Points, in no order, along strands that fork, close into loops and pass close to each other.
In the rows, 128 means zero.
Two points are linked if the straight distance between their rows is under 97.7. Some points are linked to none.
Q_17: 88 137 120 188 78 99 163 129 117 118 110 146 111 126 104 98 88 107 113 143 125 143 138 146 121 185 151 113 94 159 122 109 131 100
Q_4: 133 148 156 102 130 134 123 135 130 134 128 123 145 81 121 121 133 150 105 118 127 133 108 99 132 118 146 129 121 142 169 125 146 129
Q_814: 132 127 131 136 111 125 130 145 102 134 137 126 124 92 128 124 86 144 110 114 115 153 109 149 134 150 143 122 103 138 159 94 118 118
Q_330: 104 122 94 189 85 141 173 120 109 140 115 200 114 165 131 115 175 102 125 136 153 119 120 112 126 133 87 125 101 148 107 166 130 134
Q_914: 151 117 104 127 140 128 107 125 164 117 132 121 119 179 127 112 150 120 148 126 130 138 150 134 98 122 89 131 143 123 105 142 121 127
Q_32: 89 132 119 76 125 139 154 107 162 166 121 176 96 147 131 127 194 121 130 138 112 97 149 128 131 127 128 122 153 121 148 168 141 104
Q_625: 157 98 139 120 145 114 106 139 139 113 168 83 121 130 145 118 99 135 136 113 126 148 120 163 129 153 124 124 146 96 103 100 111 138
Q_889: 105 119 118 193 95 164 164 126 75 142 124 196 131 109 129 122 155 121 91 131 148 113 86 96 157 132 108 125 90 150 134 152 138 154
Q_381: 146 138 134 124 158 178 89 153 77 116 116 101 158 87 117 165 103 165 135 127 109 131 99 112 144 103 133 146 117 145 148 90 106 155
Q_488: 95 138 102 132 164 151 86 89 142 102 99 118 141 168 81 129 115 123 185 133 80 107 139 136 140 156 110 118 139 127 141 119 88 154
Q_177: 116 118 140 77 140 94 119 113 132 134 140 80 135 82 144 102 83 148 138 111 98 150 113 175 145 166 169 114 138 96 157 79 117 123
Q_524: 175 91 131 169 104 74 147 158 125 134 161 110 105 140 174 133 72 98 124 117 162 161 143 182 123 132 138 132 148 99 86 113 132 109
Q_766: 112 136 133 127 108 145 146 137 109 152 125 170 103 95 138 131 142 127 91 124 118 114 101 123 145 137 144 128 110 140 161 146 146 116
Q_517: 154 134 148 102 126 113 141 153 146 133 147 125 148 90 135 108 121 142 96 118 149 150 121 105 114 118 138 124 126 136 151 121 165 107
Q_245: 94 124 104 50 148 129 129 105 175 150 124 141 107 152 124 123 171 138 140 135 93 109 160 143 130 124 137 121 159 106 149 142 139 112
Q_921: 110 144 139 49 155 134 100 132 129 153 119 95 121 77 137 157 137 174 108 122 97 106 121 117 141 89 192 133 136 106 161 109 157 122
Q_292: 122 140 125 161 109 137 155 103 137 126 127 153 152 141 126 87 179 117 114 147 160 125 106 58 132 116 101 125 124 146 103 163 151 151
Q_127: 134 113 129 139 82 101 156 147 106 137 139 141 124 88 139 112 68 139 91 118 131 154 124 171 129 158 160 119 113 141 154 89 135 82
Q_407: 109 111 101 128 116 134 136 136 111 137 141 176 87 150 130 142 122 116 123 126 109 126 122 177 126 140 101 123 112 126 125 144 104 117
Q_216: 144 69 116 85 148 73 143 117 164 152 164 121 107 159 172 137 108 116 172 105 140 126 148 209 126 134 142 129 170 60 107 145 109 113
Q_672: 105 160 166 134 105 137 139 107 115 150 113 145 133 81 118 119 135 135 101 119 119 107 107 98 146 140 165 119 113 147 189 135 141 130
Q_110: 79 184 186 142 137 144 122 79 127 145 80 109 159 82 108 154 144 120 126 132 97 76 101 80 167 124 185 114 128 133 188 136 117 137
Q_835: 107 157 125 154 104 106 155 101 159 118 108 122 126 158 107 73 156 108 146 139 133 141 139 91 104 149 120 120 124 151 120 140 146 121
Q_539: 149 124 144 52 153 134 108 159 139 142 145 91 143 72 131 156 127 174 111 118 116 129 114 118 126 80 172 135 140 97 153 101 157 127
Q_242: 155 104 107 122 144 148 136 165 130 143 147 175 109 160 145 154 150 113 124 127 136 127 124 134 121 94 95 141 136 124 101 174 135 119
Q_786: 182 129 158 129 110 105 141 162 134 123 148 109 167 94 145 113 97 147 109 116 172 172 141 112 99 124 133 126 118 144 129 95 151 105
Q_130: 92 123 103 122 133 141 117 115 115 126 123 148 98 145 113 132 116 122 140 129 81 117 120 165 138 153 115 121 116 129 141 132 100 132
Q_158: 83 145 135 192 77 116 172 116 110 125 110 165 125 118 103 96 122 110 110 138 142 128 125 104 136 174 151 115 93 161 135 134 143 112
Q_810: 90 125 101 165 68 103 171 125 119 130 117 175 85 146 125 114 93 100 115 140 126 141 144 183 119 167 129 111 104 142 114 122 120 89
Q_685: 132 126 117 177 94 140 170 129 101 145 136 198 140 117 150 114 158 120 84 133 173 124 99 89 142 127 114 138 105 149 111 161 163 129
Q_650: 178 153 141 124 117 86 151 150 164 126 133 114 156 120 146 96 136 105 108 130 176 163 150 89 97 104 120 134 135 128 98 135 186 108
Q_328: 102 143 128 54 153 150 119 125 141 150 114 129 112 112 127 144 185 145 109 135 104 90 124 109 153 94 159 132 151 121 140 156 165 122
Q_871: 195 102 133 150 145 105 113 156 158 120 161 103 110 170 163 141 121 105 133 117 154 148 154 128 105 99 98 139 154 101 80 130 133 140
Q_553: 152 77 116 85 157 118 116 152 130 139 173 120 110 151 149 176 112 136 144 121 120 115 112 178 135 113 139 142 152 73 100 141 122 131
Q_900: 156 102 124 137 104 86 149 156 123 137 157 117 122 112 158 114 75 121 111 124 141 163 126 178 125 145 147 120 134 118 125 99 137 94
Q_362: 104 173 168 144 133 112 127 103 132 108 112 88 169 91 91 117 81 127 137 130 114 153 126 109 138 166 142 111 113 156 184 91 106 136
Q_191: 96 174 184 118 133 146 117 88 135 132 102 116 171 75 101 132 160 138 113 134 125 77 102 63 162 99 165 122 143 138 174 148 133 160
Q_211: 135 138 126 138 110 129 162 131 140 140 134 170 139 126 145 105 170 118 96 131 161 127 108 85 135 117 114 132 129 139 113 172 167 120
Q_463: 182 133 142 177 106 92 129 159 128 109 135 92 130 144 151 112 107 112 109 127 169 169 159 122 106 142 110 139 109 140 81 91 138 122
Q_512: 139 143 99 162 74 84 164 119 150 125 107 124 118 185 130 90 129 87 136 144 138 142 174 141 89 148 119 143 127 143 91 123 137 95
Q_715: 201 111 148 144 146 116 114 177 155 121 166 88 134 130 155 139 119 124 119 122 169 168 139 114 106 105 107 129 146 108 94 107 144 138
Q_414: 115 115 103 173 116 161 156 147 91 132 123 195 108 144 129 137 159 112 105 126 139 115 102 128 136 126 85 128 96 151 110 161 122 143
Q_802: 114 118 106 71 158 150 97 150 97 136 135 115 107 126 142 174 117 163 136 136 96 102 100 156 147 96 163 147 135 92 122 116 138 131
Q_756: 145 138 101 180 68 81 172 149 125 132 105 148 116 157 141 111 107 75 107 141 146 148 169 147 106 147 135 150 112 154 70 126 147 94
Q_382: 79 150 98 76 167 161 87 107 108 117 98 122 115 148 111 164 132 150 164 140 79 83 126 141 154 111 148 138 147 114 139 123 136 134
Q_16: 85 151 118 132 153 145 109 105 120 116 103 128 121 129 99 137 110 118 154 129 71 117 117 136 150 156 130 114 122 134 157 116 100 146
Q_749: 172 122 157 157 130 136 104 154 114 106 147 85 150 106 128 123 99 152 127 122 153 177 132 121 122 146 107 123 107 146 130 74 105 149
Q_879: 90 147 153 159 112 141 147 81 140 119 120 141 159 132 101 84 174 116 128 145 140 113 107 47 147 117 121 111 133 141 127 161 141 161
Q_179: 187 117 164 121 149 136 98 163 141 103 163 68 155 101 132 135 115 152 130 125 157 173 135 110 114 122 113 124 135 117 116 87 121 153
Q_941: 125 93 108 62 147 91 141 119 169 155 156 132 107 155 162 127 125 122 143 124 114 134 147 184 127 124 138 120 161 82 123 132 129 104
Q_711: 128 99 91 130 130 154 136 143 107 140 137 204 104 174 136 166 159 114 134 133 142 104 139 155 110 99 77 140 121 126 113 181 99 114
Q_978: 138 156 141 102 167 177 93 143 93 106 108 90 173 81 107 161 132 169 132 137 126 118 106 88 149 79 139 151 132 144 148 106 129 157
Q_885: 180 116 168 97 124 93 137 151 155 117 162 75 168 86 145 107 94 151 124 118 157 176 150 130 102 123 140 112 140 114 137 85 149 109
Q_349: 164 59 122 122 136 82 126 106 158 123 155 109 100 166 174 142 103 117 176 91 157 114 156 196 115 149 129 144 166 60 94 153 91 123
Q_523: 179 75 119 121 146 102 108 132 161 130 167 113 106 180 161 152 115 115 158 111 146 128 156 160 107 110 111 139 171 77 88 151 115 129
Q_816: 123 170 187 85 117 133 120 110 125 142 114 114 161 58 123 136 130 169 112 94 121 109 118 94 132 97 174 131 128 147 195 114 135 133
Q_661: 103 111 99 70 135 110 123 98 181 147 132 132 112 165 134 105 145 129 157 130 104 126 162 169 111 143 120 117 153 99 135 132 120 106
Q_423: 167 68 143 138 143 79 132 130 146 112 169 87 100 143 175 136 88 123 158 88 152 128 132 192 125 158 136 136 165 66 89 127 107 135
Q_425: 122 133 124 175 160 160 114 117 124 101 102 114 151 157 91 109 164 124 152 136 131 128 126 88 128 127 75 125 123 163 106 133 104 175
Q_812: 137 71 96 153 98 107 102 83 123 115 130 147 96 179 143 143 108 113 158 116 151 112 164 196 96 154 91 129 118 90 106 149 55 111
Q_279: 161 112 140 175 113 137 114 157 89 122 143 117 136 104 124 132 84 152 112 112 142 167 113 148 132 150 118 129 92 147 136 75 98 135
Q_368: 168 112 154 67 151 112 119 154 157 132 163 80 155 80 136 127 112 156 118 119 132 157 125 128 116 102 149 115 143 95 142 93 151 124
Q_379: 92 146 119 149 109 102 143 97 152 119 113 118 110 152 105 83 112 107 150 136 107 146 145 136 112 171 132 108 120 142 136 115 125 113
Q_975: 87 160 142 173 127 112 133 96 134 108 111 111 137 125 85 98 97 105 145 138 103 150 130 118 136 178 135 105 107 155 157 105 110 132
Q_92: 131 129 116 122 165 180 107 155 88 111 119 126 140 128 112 146 147 145 125 142 116 109 97 108 144 100 112 144 130 145 119 135 130 155
Q_3: 123 118 96 160 79 100 165 130 123 142 131 181 87 168 147 132 106 91 120 133 145 145 153 188 106 136 107 131 114 129 97 141 115 87
Q_805: 95 164 155 124 146 175 121 93 113 121 99 111 171 93 96 135 171 136 118 149 124 74 100 53 172 81 138 129 151 140 144 153 140 171
Q_377: 134 136 120 160 110 119 150 148 122 129 133 148 119 129 134 112 119 119 103 130 145 149 120 128 120 144 115 126 107 150 122 131 142 109
Q_518: 92 175 148 129 152 129 111 100 131 121 101 100 154 90 96 139 101 124 138 131 82 126 113 111 152 152 145 117 121 141 178 98 106 142
Q_291: 126 130 119 124 173 168 74 141 78 98 120 97 140 124 115 163 92 151 146 135 95 112 102 141 154 121 129 143 124 122 122 100 99 160
Q_397: 102 118 102 138 93 120 171 133 115 152 139 212 77 150 142 147 125 97 115 129 134 127 142 183 123 130 98 123 114 127 121 157 113 87
Q_10: 138 118 120 124 106 140 139 158 98 153 145 161 106 90 148 147 106 141 88 115 116 137 97 148 136 126 148 133 101 125 163 116 135 107
Q_910: 180 138 124 176 79 73 154 165 125 123 113 114 140 139 151 110 101 87 99 135 162 158 175 129 104 139 137 151 115 148 67 101 152 105
Q_458: 132 155 152 162 163 149 116 117 131 96 108 91 172 125 94 107 151 129 146 147 148 150 122 71 133 128 85 123 119 168 115 120 113 181
Q_273: 188 128 168 160 109 125 127 158 120 108 144 94 171 104 137 124 110 159 121 119 187 184 146 99 107 131 112 129 97 160 121 78 128 140
Q_782: 109 130 106 87 162 164 96 140 103 121 120 126 116 138 120 154 137 146 137 139 93 98 112 134 144 109 134 144 138 122 129 132 134 138
Q_791: 155 142 127 126 110 100 161 147 154 147 139 160 141 119 155 107 141 104 97 127 171 149 129 95 118 109 128 138 135 136 108 160 186 104
Q_171: 130 116 106 141 164 173 102 140 104 102 121 131 130 166 105 131 149 132 142 133 118 110 120 119 127 117 87 137 125 151 106 143 110 158
Q_442: 94 140 137 92 125 159 144 103 138 154 115 160 109 126 123 124 196 125 113 139 112 87 116 93 149 120 141 121 149 132 145 176 157 131
Q_160: 108 102 92 161 115 145 116 116 106 115 120 174 101 175 109 145 133 116 144 129 124 110 140 168 104 141 80 121 100 134 122 150 75 131
Q_428: 113 92 106 52 156 121 120 145 111 155 153 123 99 137 167 184 114 157 143 126 100 99 110 186 151 110 174 150 143 60 110 135 129 124
Q_955: 96 158 141 169 79 91 171 115 139 116 114 137 141 126 113 75 133 107 116 144 148 132 139 86 112 162 154 127 110 155 116 140 158 110
Q_50: 114 160 166 77 130 136 101 113 117 167 99 111 133 59 144 159 130 182 110 98 100 98 120 109 135 89 200 128 128 134 186 106 140 120
Q_201: 118 91 91 157 131 153 77 97 113 100 109 143 116 185 103 138 128 128 169 129 127 96 160 158 101 150 79 126 111 126 121 147 63 144
Q_470: 143 146 143 120 163 148 108 138 142 100 128 93 160 112 100 112 151 139 130 138 139 152 122 87 127 118 101 126 132 153 119 126 127 157
Q_9: 110 139 112 116 142 131 123 103 170 120 116 117 128 156 101 94 157 120 155 134 113 135 141 108 109 137 107 116 145 138 129 139 127 130
Q_264: 152 84 108 100 157 145 111 159 115 130 162 148 107 169 141 179 124 129 136 132 124 108 120 159 127 97 114 143 140 102 98 157 120 130
Q_610: 164 134 102 146 109 104 130 113 167 124 121 117 114 191 143 100 150 95 151 131 145 143 170 133 85 125 90 139 138 123 100 136 128 112
Q_727: 92 144 140 146 131 168 139 102 113 127 110 144 146 113 102 116 173 120 123 145 121 99 96 65 159 116 122 121 135 147 139 161 133 161
Q_468: 73 176 150 111 154 150 106 91 119 150 79 113 126 98 112 162 149 128 133 137 79 77 117 102 162 123 181 118 137 134 172 136 135 129
Q_321: 171 131 147 100 166 170 107 164 121 104 137 91 169 90 109 144 146 163 121 134 148 139 112 89 129 83 120 139 131 139 128 114 134 157
Q_433: 114 122 100 163 142 145 88 98 138 104 109 122 127 183 96 112 132 121 177 130 110 121 152 140 108 155 89 118 122 136 127 129 82 150
Q_843: 65 170 122 79 167 154 99 87 125 140 83 112 114 130 109 159 156 141 150 142 72 77 138 118 164 115 170 122 151 123 152 131 143 133

How many points has the smallest loop of links through each point below? Write - if it is on no loop.
Q_10: 10
Q_158: 14
Q_16: 7
Q_517: 9

A tip is a point with one link. Name the tips that can be reached along the links from each point below, in the order of the rows.
Q_273: Q_524, Q_328, Q_423
Q_727: Q_330, Q_650, Q_711, Q_291
Q_201: Q_463

A piece is two or more points that can be reached from each other along the links. Count, over all rows, the pieces, the separate loops (a circle has one, a figure eight two, a Y none), the forks (points with three links) and the tips (points with one).
pieces: 3
loops: 4
forks: 10
tips: 8
